A landscape with many peaks, sampled at points; each row gives a point and its height.
A climber steps from a point to the highest of its 2 nearest points, and stops where none of them is higher. Distance is the straight distance between rows; heights are no part of it.
Q542: -21, -19, 33, 62, -31, 29, -7, -42, 7, 2, -8, 30, -12, 13, 16, 37, 24, -30, -14, -16  h=0.71
Q882: 60, -25, -16, -18, 49, 24, -20, 3, 3, 13, 26, 17, -48, 20, 39, 67, 15, -62, 6, 16  h=1.50
Q380: 11, -39, 16, 18, 20, 61, 10, 32, -7, 38, -3, 9, 8, 10, -15, 4, 26, -25, 1, 11  h=2.37
Q393: -65, 7, -10, -21, -80, -80, -28, -27, -17, -53, -37, -14, 68, 15, -9, -44, -58, 40, 21, -43  h=3.29
Q106: -12, -10, 40, 40, -13, -37, 26, 41, 18, 2, -33, -6, -25, -41, -34, 1, -18, 96, -6, 27  h=2.92
Q760: -42, -10, -42, 16, -57, -48, -2, -5, -55, -41, 33, -41, -10, 51, -21, -37, -7, 73, 3, -20  h=2.38
Q432: 15, -8, 23, 11, 36, -4, 2, -9, -33, 14, -2, -5, 21, -20, 73, 14, 42, -16, 15, 4  h=3.01
Q365: 2, 9, 35, 1, -4, -50, 29, 28, 6, -47, -24, -18, -8, 44, -8, -86, -34, 95, 5, 25  h=3.45
Q156: 38, 50, 42, 17, -7, 22, -11, 7, -20, 33, -22, -15, 46, 2, -44, 22, 48, 17, -10, 49  h=1.62
Q927: -45, -1, -8, -40, -48, -20, -18, -55, -29, -20, 38, -30, 21, -4, -55, -35, -81, 23, -27, -26  h=3.97
Q283: 98, 17, -51, 5, 50, 49, -55, 29, -12, 31, -14, 94, 12, 2, 13, 73, 2, -55, 33, 40  h=2.00
Q787: -48, 31, 26, -29, -30, -49, -14, 2, -9, -24, -20, -34, 18, -9, 49, -30, -7, 11, -37, -1  h=4.09
Q911: 8, 35, 58, 49, -35, 28, -1, -13, 11, -12, 0, 15, 13, 8, -48, 16, 32, 15, -51, 27  h=1.23
Q679: 4, -12, 19, -21, 6, 0, -16, -25, 11, 26, -23, -47, -19, -28, 9, 5, -32, 11, 18, -54  h=5.52
Q589: -43, -8, 26, 33, -22, -39, 16, 19, -5, 15, 16, -47, 3, 0, -33, -21, -30, 90, -17, 42  h=3.33
Q979: -9, -4, 36, 33, -3, -39, 1, 47, 27, -47, 19, 22, 5, -14, -43, -28, 40, 64, -36, 66  h=0.34
Q749: 78, 55, -24, 7, 40, 42, -31, 5, 12, 48, -24, 47, 26, -29, 16, 37, 33, -39, 0, 29  h=2.30
Q104: 35, 33, -72, 50, 19, 83, -13, 22, -24, 35, -42, 85, 19, -6, -46, 48, 21, -20, 28, 67  h=5.77
Q657: -39, -11, 16, 6, -19, 30, 51, -9, 23, -44, -31, 13, -27, -39, -29, -3, 7, 26, 18, 0  h=3.64
Q225: -15, -16, -61, -18, -73, -75, -36, -14, -35, -43, -13, -40, 65, 35, -34, -68, -56, 48, 35, -70  h=3.02
Q318: -50, 9, 12, 18, -13, -27, 42, 2, 2, 29, 12, -63, 5, -19, -36, -18, -13, 29, -2, 8  h=3.82
Q706: -24, 44, -37, -36, -17, -21, 16, -64, -37, -29, 20, -43, -9, 17, 3, 4, -10, -14, 14, -43  h=1.78
Q451: -37, 15, -44, -67, -74, -74, -27, 13, 14, -74, 0, 2, 13, 18, -28, -84, -76, 41, -26, -46  h=3.96
Q574: 46, -12, -74, 52, 51, 14, -21, 26, -3, 71, -47, 43, 20, 2, 5, 41, 40, -46, 72, 57  h=4.88
Q310: -12, -15, 8, -4, -9, 8, 55, 20, -28, 0, -11, -16, -9, 29, 15, -52, 20, -2, 4, -48  h=6.59
Q524: 29, -11, -12, -19, 23, 30, 20, -25, 5, -35, 37, 48, -26, -22, 22, -14, 56, -9, 5, -35  h=4.17
Q177: 20, 51, 39, 39, -22, 12, 6, 53, -10, 2, -58, -11, 25, -4, -46, 31, 21, 51, -17, 75  h=1.32
Q639: -49, 7, 4, -40, -20, -1, 29, -11, -21, 2, 26, -58, 18, -2, -48, -42, -67, 27, -9, 2  h=3.46
Q915: -53, -30, -27, 5, 13, -21, -1, -20, -18, -10, 46, -35, 11, 38, 36, 19, 12, -35, 20, -34  h=2.35
Q275: -15, 23, 11, 53, -26, 14, -1, 0, 33, -2, -28, 30, -2, -31, 33, 76, 35, -20, -24, -8  h=0.48
Q203: 27, 3, 11, 32, -8, 3, 28, 31, -18, 3, -20, -7, -15, -45, 2, -22, 26, 97, 2, 11  h=2.56
Q905: 26, -20, -7, -16, 42, 10, 17, -1, 17, -2, 40, 5, -44, -16, 3, 4, 35, -1, 44, -65  h=3.54
Q807: -38, -13, 1, -33, -4, -37, -29, -1, -1, 9, -11, -64, -9, -30, 33, 2, -16, 14, -8, -4  h=4.69
Q748: 17, 24, -27, 38, 37, 20, -2, 68, -3, 67, -19, 13, 49, -62, 2, 22, 40, 9, 24, 53  h=1.99
Q556: -12, -2, 27, -8, -31, -43, -24, 15, 7, -59, -17, -32, 6, 81, -11, -75, -47, 69, -29, 5  h=3.86
Q361: -17, -4, -2, -5, 9, 14, 39, 28, 35, 0, -13, 1, -17, 11, 41, -63, 25, -34, -10, -11  h=5.49
Q698: -1, -62, 34, -3, 21, 38, 6, -7, -51, 30, 2, 4, -11, 35, -1, 14, 15, -64, 30, 0  h=2.73
Q305: 30, 54, 89, 9, -27, -35, 12, 62, 11, -25, -73, 25, 8, 19, -37, 3, -8, 60, -3, 64  h=1.03
Q761: 9, 23, 11, -30, 17, 17, -17, -5, 26, 0, 50, -50, 9, 16, 30, -17, -2, -9, -50, -27  h=3.25
Q402: 71, -16, -34, 47, 83, 12, -17, 24, 65, 23, 27, 71, 11, -19, -5, 64, 18, -52, 43, -3  h=1.75
Q86: 28, -8, -9, -1, 14, 30, 31, 0, 0, -19, -12, 49, -15, -48, 6, -17, 67, 5, 23, 20  h=4.90
Q441: 82, -16, -38, -5, 50, 41, -51, 45, 29, 42, 9, 55, -10, 19, 4, 76, 6, -88, 9, 45  h=1.77
Q7: -32, -20, 8, -52, -7, 31, -8, -28, 0, -58, -7, -17, 19, 14, 10, -31, -29, -9, -1, -47  h=3.62
Q783: -3, 21, -23, 13, -21, -28, 13, -40, -33, -5, 16, -41, -30, 25, -19, -58, -16, 82, -18, -11  h=2.69
Q372: 9, -29, 21, 3, 56, -16, -1, -51, -32, 38, 5, 2, 5, 9, 73, 25, -7, -51, 37, -18  h=2.62
Q731: 18, 38, 75, -19, -15, -29, -14, 35, 22, -29, -46, -25, 9, 8, -4, -20, -28, 52, -35, 47  h=0.79
Q794: 15, 33, 29, -14, -3, 15, -26, 19, 52, -43, 18, -39, -11, -1, -44, 6, 1, 52, -27, -1  h=3.20
Q838: -44, 20, 9, -61, -54, -72, -19, -25, -5, -79, -27, -9, 15, -10, -16, -49, -54, 54, -1, -19  h=3.60
Q469: -60, -40, -40, 23, -33, -24, -12, -17, -33, -16, 48, -29, -2, 25, 3, -2, 7, 22, -6, -37  h=2.11
Q84: -11, 25, 9, -47, -2, 30, 18, 15, 41, -43, 13, -27, -13, -28, -38, -5, -8, 10, -35, 38  h=3.21
Q438: -36, -23, 14, -39, -7, -4, -35, -54, -16, -19, 76, -28, 37, -32, -32, -14, -31, 1, -20, -13  h=4.59
Q663: -7, -24, 1, 3, 10, 45, 20, -16, 9, 59, -3, 37, -30, -17, 21, 50, -43, -51, -11, 7  h=3.72
Q701: 52, -31, -3, 27, 16, 66, -33, 31, 8, 28, -40, 3, -7, 7, -24, 12, 32, 8, 13, 42  h=2.08
Q467: -41, -9, -13, -46, -42, -2, 55, 34, -26, -24, -11, -21, -9, 33, 18, -79, -20, 9, -25, -25  h=5.56
Q780: 87, -23, -17, 42, 39, -5, -5, 5, -43, 52, -26, 76, -21, 42, 30, 81, 13, -86, 41, 39  h=3.83
Q24: 62, 1, -53, 48, 33, 23, -15, 18, -33, 57, -5, 42, -8, 39, 0, 42, 69, -62, 41, 48  h=4.36
Q970: -24, -9, -35, -34, 19, -36, 32, -27, 14, 15, 39, 8, -46, 6, 45, 22, -24, -77, 27, -81  h=2.51
Q309: -38, -31, 27, -27, 0, -22, -33, -2, 9, -49, 65, -25, 54, -6, -7, -50, -8, 17, -37, -14  h=5.35
Q673: -34, -24, -46, -51, -30, -8, -29, -31, -12, -61, 38, -38, 57, 45, 9, -50, -42, -30, 13, -61  h=3.11
Q985: 58, -18, 0, 55, 42, -32, -1, -27, -9, 54, -6, 52, -41, 49, 53, 76, -20, -76, 15, 16  h=3.43
Q67: 56, 74, 2, 17, 8, 49, -11, 12, -22, 26, -35, 22, 62, -34, -27, 40, 53, -23, 8, 56  h=1.96
Q872: -28, 0, -2, -17, -19, 37, 14, -63, -8, 38, 2, 13, -40, -2, -10, 18, -50, -39, -25, -34  h=4.42
Q412: 51, -13, 4, 38, 61, 35, 1, 26, 34, 22, -1, 11, 35, -12, 13, 71, 40, -54, 47, -17  h=2.07
Q131: 21, -33, 18, 12, 72, 6, 2, -6, 42, -2, 33, 7, 3, -17, 28, 70, -8, -51, 50, -40  h=2.49
Q472: 19, 23, 10, 0, 9, 9, 0, 9, 42, 30, -45, -37, -35, -16, -5, -22, 2, 22, -4, 7  h=4.50
Q720: 9, 14, -30, 4, 5, 22, -2, 19, 60, 37, -8, 32, -15, -32, -31, 5, 34, -27, -24, 41  h=4.70
Q538: 22, -55, 33, -17, 17, 14, 9, -8, -30, 52, 2, 43, -38, -1, 14, 64, -29, -86, 20, -13  h=3.19
Q785: -44, -21, 13, 14, -49, -29, -35, -15, 9, -59, 24, 8, -30, 4, -32, -35, 8, 39, -46, 24  h=0.72
Q205: -47, -42, -62, -37, 13, -14, -18, -35, -6, -23, 49, -12, 24, 55, 41, -20, -31, -65, 27, -75  h=2.72
Q287: -1, 58, -3, -41, -13, -6, 25, -61, -48, -12, 20, -39, -10, -17, -15, 0, 2, 13, -3, 18  h=1.49
Q936: 59, 25, 13, 11, 61, 3, -5, 15, -5, 63, -12, 20, 29, -23, 52, 12, 37, -32, 1, 18  h=2.63
Q959: -43, -19, 35, -32, -37, 37, 22, -9, -1, -37, -21, -8, -10, -13, -14, 23, -12, 1, 12, -29  h=4.33
Q942: -14, 34, -36, -29, 2, -15, 27, -59, -14, -9, 48, 14, -29, 15, 22, 41, -2, -63, 10, -49  h=2.13
Q122: 3, -39, -6, -15, 50, -10, 22, -10, 25, 16, 60, 9, -18, -28, 26, 18, -15, -51, 33, -68  h=2.97
Q846: -9, -1, 20, -9, 14, 68, -4, 16, 58, -2, -7, -12, 4, -27, -46, 19, -8, -11, -23, 65  h=3.85
Q590: 47, 10, 24, -21, -1, 28, -40, 12, 23, 13, -9, -49, -19, 7, 5, -9, 13, 20, -38, 4  h=3.84
Q42: -11, -3, -19, -9, 10, 29, 40, 13, 20, -9, -35, 31, -31, -54, -20, 27, 39, -19, 52, -1  h=4.12
Q842: -38, -24, 33, 42, -38, 13, -12, -6, -1, -12, 13, 20, -6, 10, -19, -10, 34, 5, -44, 4  h=0.94
Q108: -29, 6, 48, 15, 6, -28, -16, -30, -22, 6, -1, -37, 55, -6, 57, -31, 35, -5, -11, -1  h=3.49
Q491: -45, -10, -22, -37, -51, 5, -7, 25, 3, -18, -8, -21, -17, 35, 45, -65, -49, 25, -49, -49  h=4.87
Q449: 12, 16, -44, 36, 34, 5, 40, 26, 42, 38, -30, 1, -22, 11, 52, -19, 35, -21, 11, 16  h=4.64
Q969: -46, -4, 4, -19, -47, -10, 0, -67, -28, 6, 6, -2, -18, -13, -45, -19, -48, 6, -16, -59  h=3.71
Q700: -24, -2, -18, -49, -61, -31, -33, 41, -8, -65, 8, -23, 1, 57, -5, -81, -57, 54, -27, -48  h=4.32
Q666: 23, 39, 20, 8, -10, -41, 12, -16, -1, -20, -12, -6, -18, 7, 4, -75, -10, 85, -31, -7  h=3.04
Q259: 8, -23, 4, 30, 49, -45, -14, -58, -9, 34, 33, 17, -12, 23, 72, 71, -16, -72, 5, 14  h=3.00
Q87: -46, -29, 53, -3, -42, -62, -1, 53, 22, -68, 12, 25, -6, 18, -37, -26, 6, 72, -36, 35  h=0.52
Q818: 17, 19, -18, -10, 34, -4, 38, -49, -49, 51, 25, -14, -15, -42, 0, 3, 14, 4, 14, 15  h=1.17
Q284: 9, 29, -53, 19, 15, 66, 13, 34, 34, 39, -33, 59, 1, -47, -25, 38, 10, -30, 2, 65  h=4.98
Q929: 14, -5, -7, 48, 3, 8, 30, 66, 1, 40, -18, 4, 11, -63, 4, 5, 38, 51, 9, 8  h=2.27

Where does a climber stop that starts at each point below?
Q911: Q432
Q305: Q432
Q259: Q104

Call two points neighbours if one is among the 2 nearest of the other. Go from one point of each pair to the other, from neighbour to neighbour, staying as high as possible. Name the lowest point that can't be avoided.
Q310 and Q679: Q472
Q872 and Q927: Q969
Q104 and Q310: Q794
Q318 and Q309: Q639
Q959 and Q86: Q657
